The views of a scene show one set of named points, each view turned or mirrored, and shifted as a whole, with a little noise and some points left out.

Scene 1
View 1
setag: [  8 -10  -9   6  -2   7  -3  -8   8  -5   6 -18  -1   9   3   3]
Zini: [  5 -10  -6   7   0   4  -9  -2  10  -2   1 -13  -2   7   4   3]
lise: [ -2  -3  10   8  -2   5 -13   3   1  -7  -3 -16   1   1  -2  -4]
dedim: [  5  10   8   7  -8   8  -5   0  -9 -11   2 -23  -4   0  -5  -9]
revo: [  1   7   2   6   1  -2 -11   5   0  -2  -5  -3 -11   0   5   4]
Pef: [ 11   1  -8   5  -4   6  -3  -4   2  -5   5 -15  -7   6   3   1]
gogu: [ -6 -22  11  11   3   6 -20   4  13  -1  -8 -13   8   6  -1  -3]
zene: [ -1  -6   6   9  -1   4 -13   1   6  -4  -2 -14   0   5   1  -2]
vebed: [  6   2  -1   5  -5   8  -5  -3   0  -8   3 -21  -3   5  -1  -3]
bana: [  0   2  12   8  -4   7 -10   2  -3  -9  -1 -20   0   0  -5  -9]
Zamu: [ -5   9   8   7   4  -5 -18  10  -1  -1 -10   3  -9  -2   5   3]
fosut: [ -6 -16   6   9   5   0 -20   6  11   0  -9  -5   3   5   3   2]
View 2
vebed: [ 8  8 13  1 -1  4  2  7  7  4 -2 10  2  5  3  5]
dedim: [ 10   3  14  -1  -4  -2  16  20   6   4  12   3   5   3 -10  10]
Zamu: [ 22   9  12   3 -10   7   4   1   2  -7   6   3   6  -2   4   4]
zene: [14  7 15 -1 -3  2  6  2  3  5  0  6  7  8  5  6]
setag: [-1  9 10  1  2  5 -2 11  9  6 -6 15 -2  8  4  4]
Pef: [ 2  9  8  2 -2  6  0 15  8 -1  1 12 -3  3 -1  6]
fosut: [ 21  10  17   1  -4   4  -2 -14  -1   5  -4   8  10   7  15   0]
lise: [17  6 19 -2 -4 -1  9  2  3  5  4  3 10  7  1  6]
Zini: [ 6 10 11  1 -1  6 -3  2  6  2 -5 13  1  6  7  2]
bana: [19  1 23 -5 -3 -5 16  4  2 11  8  0 14 10 -3  9]
View 3
zene: [ -2   0 -15   6  -5  -4   6  -9  -8   3  -1  -4   6  -3   7  -1]
lise: [ -3  -3 -15   6  -8 -11  10  -9  -9   5   2  -3   5  -4   7  -3]
Zini: [-3  7 -8  7  1  6  0 -3 -5  2 -1 -3  8 -4  3  0]
setag: [-2 13 -7  2  5  8  4 -1 -7  0  3  2 12 -9  2  0]
Pef: [ -1   7  -8   3   4   5   9  -8  -6  -5   5   7   8 -10   0  -1]
bana: [ -2  -5 -19   6 -11 -20  17  -7 -13   7   1  -6   7  -8  12  -2]
vebed: [  0   3 -11   3   0  -3  15  -5 -10  -2   5   3   9 -11   5  -2]
dedim: [ -1   2 -13   3  -1  -7  17  -8 -10  -2   6   5   7 -12   6  -3]
gogu: [ -5   3 -15   9  -8  -8  -3  -1  -8  18  -8 -18   9   2  11   1]
revo: [ -3  -5 -14  11  -6  -2   3 -18  -4  -6   1   4  -2   1  -2  -4]
View 4
revo: [ -2  -2  -8  -3  -9  -7   1  -5  -5  -2   3   0   9 -16   7  -1]
fosut: [-10  -5  -9 -10 -18  -6   9  -5   7 -15  12   5   9  -8  -7   6]
dedim: [  6   5 -14  17  -3 -13   8 -19  -5 -10 -10  -7   8 -21   5   7]
gogu: [ -7  -2 -15  -5 -21  -8  12 -11  14 -22  12   5   7  -6 -12  12]
Pef: [  5   7 -17   8  -4   2   4 -13 -12  -1   6  -7  10  -8   0   5]
zene: [ -6  -1 -13  -4 -16  -8  10 -10   7 -15   8   2   8  -9  -6   9]
bana: [ -1   0 -13  10 -10 -19  13 -18   9 -20  -7   0   8 -19  -1  12]
lise: [ -2   0 -12   4 -11 -12   8 -14   3 -14  -1  -2   8 -14  -1   8]
Zamu: [ -5  -4  -6  -3  -8 -10   1  -6  -2  -4   2   1   8 -19   7   0]

Which points are out of place in each view (at most two, in the order of its rows)? Write - if all are in place.
view 1 | bana, Zamu
view 2 | vebed
view 3 | dedim
view 4 | zene
